Points, in no order, along strands that fork, close into loops and pass close to each other.
In the rows, 128 means zero.
Points whose rows are less than 118 apart are linked; no others are. Some points are linked to none.
Nirol: [ 89 140  87  70  89 110 121 125 148  87 129 152 104 122 123 104 139 172
 127 139  50 120 103  72  98 105 104 153 149]
Pori: [146 187 156 136 176 122 125 120 122 106  87 166  84 103 106 126  92 175
 120 123  70 110 127  85 104  92 119 112 167]
sosu: [147 122 159 211 130 163 128 124 126 162 145 114 118  98 146 142 117 130
 114 130 120  95 119 157  96 149 124 119 152]
bomo: [140 133 145 179 124 157 125 130 109 159 147 111 133 117 160 124 118 126
 140 146 144 124 121 137 111 161 129 112 129]
vaki: [187 182 132 100 182 100 120 119  97 100  86 118 140 116 130 146 100 116
 146 129 118 186 155 171 130 162 114 169 144]
dimig: [ 58  97  59  49  73 133 112 111 151  93 167 115 135 120 167 102 175 118
 150 151 106 135 142 110 138 111 105 148 135]
tuni: [ 95  69  96 127  49 113 127 122 151 130 159 116 148 149 147 111 183 126
 104 150  93 114 104 148 109 168 117 166 120]
gik: [142  73 113 133  99 122 127 127 108 147 155  93 171 127 167 119 164  94
 137 145 122 152 130 203 117 185 110 169 144]
vure: [160 162 186 219 148 140 140 135 108 141 121 147 120 158 139 129 127 142
 108 108 110  88  95  77  75 133 125  87 132]
Lutep: [151 106 160 193 162 133 133 134  93 141 113 131 150 191 106 155 136  84
  82  58 121 102 107 112 106 118 150 105 110]
Mebod: [125 111 107  64 147  86 135 134 121  88  93 131 159 181  93 139 145  62
  99  90 157 152 149 148 188 119 126 137  91]
Fak: [117 163  83  43  84  79 121 125 146  91 123 137 137 139 136 112 140 173
 167 168 122 204 123 114 133 152 127 180 112]
Keso: [153 185 151 116 139 129 137 121 151 125 102 133  88  78 113 138  83 191
 156 158 153 169 137 141 141 119 141 138 125]
Dafa: [137  76 130 160 119 110 122 111 135 128 120 140 126 149  90 160 157 115
  59  82  50  75 105 150  83 137 122 164 156]
tekad: [180 127 197 216 160 171 152 132 126 172 105 103 124 128 110 174 124 106
 120 107 175 119 126 183 142 134 160 101 108]
menuk: [114 171 186 173 131 142 157 146 166 147 116 159  79 120  95 127 122 185
 128 143 150  83  96  67 133  76 152  70 102]
sarus: [121 144 119 104  94 169 126 149 137 144 165 129  74  81 161 114  73 203
 206 137 138 152 129  65  87 106 129 121 158]
Biv: [196 157 152 139 164 106 134 133  94 121  83 112 156 154 129 146 110 113
 134 110 135 188 135 183 123 183 128 162 118]
rodad: [136 164 160 159  93 159 140 160 143 149 145 141  79 102 156 110  88 228
 169 156 132 136 110  72  70 113 120 113 143]
pulu: [146 175 125 116 129 113 115 132 108 113 117 135 135 150 148 110 116 148
 148 151 119 153 123  85 105 151 130 127 121]
zufi: [100 113 109  93 118 135 134 121 153 150 153 111 137  95 134 111 116 118
 165 167 212 163 155 170 195 124 145 120 104]
Zus: [127 140 109 135  85 166 109 150 120 159 179 108 138  93 196 108 110 168
 204 174 154 173 131 123  94 165 115 129 145]
varip: [179  99 157 172 163 145 144 154  80 160 109 103 185 184 125 156 124  80
 127  77 169 163 133 187 132 156 143 121 104]
vodoz: [144 159  89  55 117  83 112 121 115  85 120 124 155 146 156 121 151 143
 162 161 108 201 137 127 123 169 117 179 125]
Lofed: [160 171 147  99 201  96 131 119 109  93  69 138 120 128  83 153  95 100
 106  98 130 141 154 135 168 107 136 130 121]
runid: [191 101 145 148 170 125 139 143  82 137  94 102 178 170 117 162 124  83
 121  76 129 175 135 207 116 155 126 161 124]
Mezuz: [140 121 143 154 152 102 124 112 135 112  95 160 102 136  72 146 132 137
  65  89  53  78 109 125 107 114 123 142 153]
Zatu: [131 151 193 191 142 125 158 138 162 148 101 158  93 153  76 142 143 151
  96 114 147  82  87  94 143  96 166  79  85]
Mavus: [151 195 149 118 174 145 124 119 126 109  99 152  73  79 116 132  73 188
 151 132  90 131 142  92 113  83 121 113 173]
zozek: [130 127 108  98 169 140 115 133  89 138 148 104 165 118 163 123 123  69
 170 144 181 151 168 151 169 140 119 106 128]
Rur: [101  49  91 112  74 110 129 113 139 114 143 112 158 164 134 127 205  93
  87 117  77 103 122 159 112 154 110 174 124]
pas: [113  94 136 135 119 135 143 138 142 169 149 108 154 131 130 116 136  98
 143 154 226 145 149 178 201 148 159 101  82]
zozi: [108 123 133 128 100  95 150 131 180 136 105 144 116 153  71 124 140 143
  95 131 165 127  97 148 171 138 158 138  71]
Lipad: [ 99 114 111 129 127 155 110 102 140 128 153 128  93  56 130 128  99 145
 124 134  86  89 137 128 111  93 112 134 182]
pived: [ 96 146  99  86 160 157 108 117 116 116 141 124 115  79 138 120  92 102
 157 128 147 110 160  88 158  73 129  95 149]
peg: [103  45 119 143 104 127 139 132 156 157 140 122 157 172  93 137 165  75
  85  98 182 100 122 171 161 132 154 121  88]
Tetop: [147  65 135 169  97 121 131 118 149 160 132 113 134 109 113 148 142 132
  93 128 109 113 115 213  99 171 131 185 145]
nofos: [101 144 133 134 147 115 129 129 140 115 106 160 105 142  86 118 130 117
  92 106 109  71 102  67 140  87 140  92 117]
midop: [129  81 127 166 162 154 122 120  87 148 150 104 156 127 144 149 135  48
 107  91 124  81 141 158 119 127 114 111 153]
datut: [145 153 152 152 100 106 136 136 157 132 110 151  90 114 114 117 114 209
 113 159 101 136  97 133  91 146 125 154 129]
puz: [180 151 181 218 164 150 136 138  89 146 112 126 139 172 140 146 124 112
 109  88 121 112 107 105  89 147 133  95 123]
bigi: [102 145 127 147 105 130 125 129 122 125 149 148 120 134 145 104 123 154
 120 131  91  88  99  50  81 113 112 103 145]
viru: [131 138 149 136 163 134 137 113 138 133 110 120 112  89 101 145 102 115
 122 131 169 123 143 162 175 109 151 118 113]
naso: [154 177 137 123 148 144 128 128 125 143 122 112 129  92 148 133  93 148
 181 162 179 177 150 153 146 149 140 127 121]
Velak: [107 166 109  77 101 101 130 141 151 100 116 161  99 130 111 100 116 194
 143 148  85 139  99  62 103 108 119 143 129]
nuv: [119 125 148 171 126 157 129 113 160 147 136 140  66  50 106 144  96 188
 112 140 100  83 130 143 113  93 125 125 172]
Dogaz: [115 147 166 202 112 132 139 140 134 148 148 154 111 142 139 114 130 169
 108 129 107  68  86  57  72 116 115  85 136]
tivap: [106 125 115 127  90 180 121 137 138 159 182 109  94  61 170 116  82 176
 191 154 146 142 137 112 103 114 126 125 159]
rami: [ 98  59  89  82 106 106 135 121 139  89 119 122 154 181 104 136 196  62
  71  87  98 106 130 154 140 126 113 161 112]
baf: [152 126 163 194 150 161 125 109 146 155 128 125  89  65 114 157 108 149
 102 128 107  84 133 178 110 123 124 130 171]
Vara: [122  51 132 162 106 130 140 147 119 158 136 121 182 213 110 136 166  72
  90  77 160 119 115 146 140 140 155 117  83]
ruri: [ 66 104  71  51  58 130 118 125 168 117 171 124 126 111 146  94 142 148
 165 165 147 160 129 123 153 122 126 149 118]
sipa: [134  72 112 141 114 131 125 115 122 145 153  98 147  92 148 131 147  97
 122 139 111 123 133 205 113 160 106 169 162]
koneb: [ 90 131  92  83 120 129 107 130 113 111 148 126 154 160 155 102 146  87
 145 140 145 127 145  80 156 124 125 102 109]
netam: [146 144 170 186  83 101 145 153 156 141 115 158  97 141 122 110 132 217
 103 158 102 120  75 114  70 157 121 147 122]
Pabi: [102 106 117 133 142 114 125 122 136 108 114 151 128 170  78 137 157  77
  66  76 103  65 106  95 140  96 133 111 115]
guba: [157 183 121 107 165 142 105 115 113 108 115 134  99  65 141 136  79 166
 160 140  88 153 150 133 101 115 111 147 184]
kem: [154 163 190 174 171 123 151 129 138 132  84 140 103 151  79 152 123 130
 102 106 157 114 113 116 156 107 167  91  87]
Rogi: [145 117  93  36 158  84 125 141  96  93 128 117 190 166 150 129 165  59
 154 128 175 193 184 158 190 150 105 136 109]
reru: [ 76 112  59  35  84 114 114 118 134  80 153 117 161 166 182 100 204 107
 152 155 110 162 153 105 147 136 104 150 113]
bep: [ 97 104 106 147 130 158 109 100 117 129 168 119 124  78 147 131 118 104
 111 119  83  63 137 119 103 101  98 121 183]
vaz: [119 120  94  89 146 123 106 108  92  91 137 113 142 123 157 128 146  77
 123 122  75 116 146 123 120 121  97 143 158]
lisi: [ 76 140 111 117 145 162 119 118 127 125 146 137 108  96 128 119  99 108
 134 121 140  76 140  58 153  60 136  69 137]
vav: [182 120 184 200 158 154 153 144 106 167 100 104 151 166 117 163 124 102
 118  88 175 145 124 178 137 146 160 110  93]
Von: [163 157 178 179 174 118 132 116 133 123  87 164  84 120  81 148 115 157
  81  99  76  88 117 127 111 108 131 117 155]
fesun: [ 87 110  78  79  67 121 116 113 139  98 160 124 124 114 163 108 157 156
 141 157  64 134 117 107  91 126 102 171 150]
kat: [ 94  99  81  69  74 113 115 134 125 114 166 112 179 172 184  94 196 108
 160 165 138 172 149 128 153 169 116 140 107]
garo: [133  91 146 180 123 124 135 145 103 147 127 130 167 219 116 133 154  85
  87  73 136 108  97 102 120 139 152  97  86]
repek: [151 166 152 141 119 125 133 129 152 130 110 138  89  91 119 128  95 202
 137 162 126 154 121 144 113 134 133 148 129]
gaso: [163 161 171 139 179  95 150 124 129 111  65 145 113 154  66 155 111 124
  91  93 128 132 122 128 154 116 155 123 101]
pebit: [102 106 100 118  65 123 118 121 142 124 160 121 124 109 159 108 142 161
 133 166  93 131 109 131  94 147 110 166 143]
bub: [125 135 127 175  90 157 117 140 109 159 174 111 150 124 191 107 124 147
 158 164 139 130 119 106  88 171 115 113 136]
gebob: [162 176 125  92 203 113 115 113  96  95  89 126 126 100 117 147  91 100
 136 120 122 150 165 142 152 117 122 137 147]
pib: [124  96 103 106  90 117 121 137 112 138 158 104 180 151 176 104 168 102
 156 159 144 170 138 161 140 185 123 149 117]
Buba: [126 104  97  39 170  96 128 131 103  81 112 124 161 149 118 138 146  40
 114 101 160 149 176 155 194 108 109 131 117]
geba: [112 129  98  86 181 157 111 125  96 128 150 106 147  89 158 122 109  65
 172 138 176 129 179 134 175 102 118  92 143]
mal: [129 158 121  92 138 143 129 126 138 147 139 108 128  80 142 125  91 145
 196 170 207 183 165 149 173 128 147 119 117]
Tavoz: [ 89 148 133 140 156 144 127 121 134 125 125 152  98 108 101 122 110 119
 108 110 126  59 121  61 151  63 139  72 134]
Legu: [ 93 137  80  52  69 110 122 133 162 111 145 132 124 120 137 103 130 177
 170 166 140 183 122 110 140 132 133 158 114]
Tuvib: [116 170 160 146 118 151 146 149 150 146 130 147  84 113 125 111  97 197
 162 149 153 117 109  57 114  87 143  84 113]
vuvi: [143 164 138 166 133 146 113 125 106 126 140 136 116 107 160 118 103 157
 133 134  73 109 121  87  63 132  95 120 175]
fuz: [113  91 108  96 131 105 128 128 128  98 106 131 149 185  93 135 163  67
  78  84 117 109 123 132 153 119 128 140 104]
ginom: [131 135 104  68 149 101 119 140 104 118 133 116 179 159 146 116 141  81
 163 144 195 183 173 142 188 155 129 116  98]
vefe: [119 185 117  71 118 105 135 144 157 106 104 158  97 126 104 106  99 199
 163 148 132 157 116  59 129 102 141 124 108]
gonu: [ 99  68 129 135 126 138 145 130 155 163 143 116 145 135 100 129 144  75
 108 124 217 110 141 179 202 122 160 100  87]
Vig: [161  63 140 180 117 125 127 116 137 156 123 122 141 135 103 163 145 119
  79  91  89 103 114 200  82 158 129 180 155]

A fork is a point with three links, a tip a point with one. Leave the first point through the second and follow the links. Name the first fork or tip that comes.
Zus / bub: bep
sipa / gik: dimig
Tuvib / menuk: tekad
mal / zufi: vuvi
Mezuz / Von: guba
lisi / pived: fuz
garo / Vara: netam

A tip is a point with one link. Name the tips that can be reached along the links from each point below, in the order of the rows.
rami: vodoz, guba, vefe
nuv: tekad, bep
peg: netam, vuvi

Name the points in between on the shortest way along the links from the first point to the second, in order.
Mebod / fesun: fuz, rami, Rur, tuni, pebit
netam / mal: datut, repek, Keso, naso
puz / pas: Lutep, garo, Vara, peg, gonu
Lipad / sarus: nuv, baf, sosu, bomo, bub, Zus, tivap
